Points, in no order, along strands that fork and pass close to each other.
(in the rows, 100 means zero)
Points whose rows are less than 50.2 apart are linked; no others are. Some points are linked to none.
rikag: [ 69,  99,  56,  80,  99,  92, 116, 102, 124,  92,  83, 139, 116, 104,  86,
 106,  99,  92, 118,  98, 116]
nek: [138,  86, 135, 110, 113, 105, 121, 104,  85, 111, 107,  82,  91,  81,  95,
 109,  86, 115,  85, 121, 112]
bifa: [ 56,  86,  63,  90,  96,  95, 108, 112, 115,  95,  87, 144, 109, 111,  91,
 116, 111,  94, 109, 103, 102]
Refu: [ 70,  96,  84,  92,  94,  86, 105, 108,  87,  88, 113, 109, 101, 113, 125,
 115, 105,  89,  79,  81,  97]
nizim: [125, 121, 116, 107,  94, 117, 110,  90, 101, 103, 114,  88,  95,  86,  81,
  87,  83, 126,  87, 105, 118]
deg: [118,  91, 108, 116,  84, 100, 100, 102,  93, 124, 116,  90,  80,  81,  89,
  98,  99,  99,  90, 118,  91]
govak: [ 96, 124, 108, 100, 115, 103, 110,  73, 100, 113, 116, 102,  84, 107,  84,
  80, 101, 102,  82,  80, 123]
ruza: [103, 117,  83,  98, 103,  89, 105, 105,  95,  65, 102, 100,  95, 115, 105,
  98, 103, 100,  97,  82,  96]
zun: [120,  98, 138,  76, 112,  97, 105, 102,  75, 119, 103,  87, 101, 111, 103,
  95,  88,  99, 104,  99, 105]
tidu: [111,  69,  99, 116, 106,  94,  95,  98, 102,  99,  76,  99,  99,  88, 113,
 114, 119, 114,  81, 102,  85]
nere: [ 85, 108, 106, 110, 117, 118, 115,  86,  97, 115, 110, 110,  90, 105,  94,
  94,  97, 114,  71,  79, 123]
zifo: [115,  99,  95,  97,  98, 100, 107, 111,  82,  89,  95,  90, 106, 106, 112,
 109, 113, 118,  72,  89,  93]
roga: [104, 129,  87,  95, 102, 109, 108,  99,  99,  76, 107,  92, 107, 115, 110,
  97,  93, 110,  87,  82, 110]
tukeg: [ 88, 107,  97, 115,  91,  95, 113,  93,  94,  86, 104,  98,  88,  98, 106,
  93, 102, 110,  86,  98,  72]
sigo: [110,  90, 108, 146, 106,  97, 122,  98, 107, 106,  88,  95,  98,  74, 120,
 110,  96, 111,  74, 109,  96]
Nikag: [106,  99, 115, 141, 111, 106, 111,  91, 103, 109, 105, 101,  87,  79, 111,
  94,  87, 110,  80, 109,  91]
sen: [ 81, 116,  89,  99, 102, 121, 113, 112,  99,  84, 111, 105, 108, 113, 108,
 106,  87, 120,  72,  82, 119]
Tozim: [ 97, 105,  97,  97,  97,  88,  74, 101, 108,  77, 100,  96, 111, 110,  99,
  98,  93,  83, 130,  90,  98]
rad: [ 95, 111, 104, 132, 101, 106, 113,  84, 105,  95, 102, 105,  93,  92, 108,
  84,  86, 118,  73,  97,  90]
dela: [ 82,  80, 100, 110,  95,  92,  85,  85, 108,  89,  94, 114,  97, 104, 116,
  94,  86,  92,  90,  95,  76]
gefo: [101, 109, 118,  74, 118,  93,  98, 114,  86, 108, 109,  80, 108, 115, 104,
  99,  97,  83, 119,  96, 102]
Fus: [ 75,  98, 102, 108, 102,  91, 115, 105,  84, 107, 117, 105,  94, 111, 115,
 113, 109, 100,  72,  86, 101]
nozur: [121, 101, 124, 103, 118, 121,  96,  98,  90,  96,  90,  90, 102, 110, 110,
  91, 100, 110,  80,  99, 103]
difo: [ 92,  74, 103, 127,  94,  93,  92,  91, 109, 113,  92, 108,  96,  82, 117,
  99,  86,  95,  93, 114,  74]
Raf: [ 83, 100,  87, 100,  73,  88,  84,  88, 118, 107, 100, 110, 106,  93,  98,
  91,  86,  83, 127, 109,  82]
revok: [ 94,  92,  85,  81, 102,  97,  87, 110,  97,  61,  94, 105,  99, 105,  97,
 101, 112,  95,  98,  89,  85]
rivo: [ 70,  95,  78,  85,  97, 101,  97, 112, 108,  99,  91, 116, 102, 112,  97,
 110, 117,  88, 111, 102,  94]
sot: [110, 125, 116,  96,  99, 110, 120,  88,  93,  99, 107,  81, 105,  98,  92,
  81,  87, 118,  90,  91, 116]
ruvi: [111,  78, 110, 100,  81, 118,  80, 101, 101, 106, 102,  93,  92,  81,  87,
  98,  91, 100, 119, 131,  91]
Gukep: [129, 105, 112, 103, 103, 111,  78,  88,  99,  94, 100,  97,  99, 103, 110,
  85,  96, 101,  93, 101,  97]
lomaz: [102, 118, 105,  94,  93, 100,  92, 103, 113, 108, 105,  91, 114, 105,  83,
 100,  94,  86, 157, 113, 110]
Tiras: [ 98, 106,  73,  79,  92, 103, 115,  91, 116,  83,  83, 103, 119,  92,  85,
  98, 106, 102, 141, 109, 112]
bot: [111, 102, 121,  96, 125, 114, 115, 101,  86, 109,  93,  94, 104, 110,  98,
 102, 107, 122,  71,  96, 119]
rur: [109,  96, 105,  77, 100, 102,  86, 106, 101,  99,  88,  92, 105, 106,  95,
 100, 109,  98, 123, 111,  84]
tapof: [134, 127, 120,  85, 111,  89, 115,  81,  91, 114, 119,  93,  91, 103,  79,
  84,  95, 105, 109,  98, 125]
guz: [ 84, 113,  79,  93, 105,  87,  92, 120, 120, 106, 102, 100, 105, 114,  97,
 110, 111,  82, 129, 103, 104]
Baze: [ 94,  93, 103, 105,  97, 109,  70,  91, 102,  92,  92, 109,  94, 104, 112,
  86,  99,  87,  98, 102,  87]
nud: [ 68,  62,  88,  98,  93,  97, 100, 105, 104, 100,  70, 110, 109,  89,  97,
 122, 120, 112, 105, 104,  85]
gilo: [ 91, 113,  90,  93,  85, 117, 105, 101, 122,  99,  91,  96, 116,  99,  90,
  96, 104,  92, 147, 111, 102]
resib: [ 89,  90,  83,  83,  86, 115, 105,  89, 120,  93,  71, 112, 115,  82,  78,
  90, 108, 111, 122, 104,  96]
morat: [133, 107, 113, 114,  88, 108, 104,  86,  96, 116, 118,  91,  85,  81,  92,
  86,  86, 112,  79, 112, 110]
nin: [ 89,  94,  96,  79, 109, 101,  93, 124,  90, 102,  98, 101, 105, 121, 107,
 121, 120,  89, 104,  95, 101]
kep: [ 83,  71,  87, 100, 101,  91,  89, 108,  95,  93,  78, 107,  98, 102, 103,
 119, 124, 112,  89,  97,  76]
vofa: [105,  90, 102,  98,  72, 125,  88,  96, 114, 120, 102, 103, 107,  83,  93,
  90,  93,  98, 127, 131, 105]
vos: [ 83,  98,  78,  91,  85,  86,  76,  90, 119,  85,  93, 114, 110, 104,  95,
  96,  93,  80, 127,  97,  92]
tir: [ 77,  97,  59,  88,  89,  89,  93,  89, 128,  93,  82, 122, 121,  99,  93,
  96,  94,  87, 126,  95, 111]
Zugim: [ 89, 102, 114,  94, 106,  98, 106, 103,  86, 114, 109,  88,  98, 105, 107,
 103, 113,  92,  84,  82, 104]
Sifen: [137,  80, 112, 111, 116, 100,  90, 108, 100,  97,  82,  89,  97,  85, 112,
 106, 104, 112,  88, 112,  85]
guv: [ 92,  96, 116,  81, 105,  98,  99, 117,  81, 116,  99,  85, 111, 111, 108,
 115, 116,  91,  99,  93,  96]
zoz: [ 78,  98,  78,  99,  93,  82, 100, 119,  92,  85, 118, 135,  88, 117, 116,
 117, 104,  83,  94,  93,  94]
lil: [142,  89, 109, 106,  94, 101,  82,  94,  97,  96,  94,  88,  97,  90, 105,
  87,  94, 103,  95, 116,  86]
divig: [ 93,  73,  82,  88,  88, 105,  99,  99, 114, 109,  75, 105, 109,  78,  90,
 104, 107, 110, 115, 115,  89]
ruva: [ 87, 113,  84, 109, 115,  84,  93, 127,  98,  83, 119, 103,  86, 116, 108,
 111,  91,  75, 112,  85, 114]
melep: [107,  69, 101,  97,  88, 114,  96, 112, 107, 105,  86,  98, 100,  74,  89,
 102, 107, 103, 111, 123,  81]
nunod: [118, 116, 114, 100,  89,  94,  95, 102,  95, 116, 114,  84,  82,  95,  86,
  89, 110,  96, 104, 109,  91]
Lilu: [122, 118, 110,  94,  96,  85,  84,  92,  99,  84, 109,  79, 112, 114, 103,
  95,  89,  86, 123,  90, 107]
Guped: [ 72, 116, 102, 109, 101,  91,  93,  97,  98, 107, 116, 117,  90, 117, 103,
  96,  93,  72, 104,  94,  93]
gasiz: [ 89, 129, 104, 119, 108,  94,  96,  83,  99, 112, 120, 109,  82, 111,  95,
  84, 102,  86,  91,  87, 109]
riluz: [ 79, 103,  57, 102, 109,  91,  96, 136, 116,  90, 101, 116,  97, 115,  93,
 119, 102,  82, 132, 107, 114]
tosak: [121,  88, 126, 119, 117, 112, 129, 102,  94, 114, 101,  84,  98,  69, 103,
 108,  92, 126,  83, 104, 120]
lusu: [ 93, 100, 107, 102, 118, 120, 114,  98,  89, 111, 106, 105, 102, 113,  95,
 111, 108, 123,  60,  82, 128]
migu: [130,  93, 137,  88, 105, 101, 117, 100,  73, 120, 111,  86,  90,  88,  90,
  98,  97, 108,  92, 110, 107]
Didin: [133, 122, 120,  91,  94,  85,  98,  99,  88, 113, 119,  83,  90, 100,  85,
  87,  94,  95, 121, 107, 107]
Gure: [113, 132, 108,  95, 106, 103, 105,  93,  96,  87, 112,  86, 103, 110,  98,
  90,  87,  98, 102,  81, 117]
rupe: [ 95,  83, 104, 134, 114,  93, 103,  95,  98, 106,  85, 102,  99,  93, 120,
 119, 109, 109,  71,  98,  94]
pav: [107,  95,  87,  87,  87,  82,  85,  97, 103, 104, 104,  87, 110, 104, 115,
  95, 102,  85,  97,  96,  92]

A fork is a point with three links. Follow the links from the first point to the second and name the forks in between, in order.
roga, Didin: Gure
tidu, gasiz: Gukep
govak, Nikag: Gukep > tidu
gilo, lusu: divig > tidu > Gukep
Lilu, Fus: vos > rivo > guv

A fork is a point with three links, a tip a point with one. Leave the first point through the second and follow the links. Name the first fork or tip that comes.
Guped, gasiz: Gukep
tapof, Didin: Gure
Gure, sot: tapof

Follow the links from the first point to the second, and from the first to the third. Name the last point that the two ways share.
rivo, Didin, sen: Gure
Didin, migu, revok: Gure
vofa, sigo, govak: tidu
tukeg, melep, govak: tidu
difo, tukeg, govak: Gukep
vos, Refu, zun: guv
dela, gasiz, lomaz: Gukep
Gukep, lomaz, ruvi: divig
zoz, tosak, bifa: guv
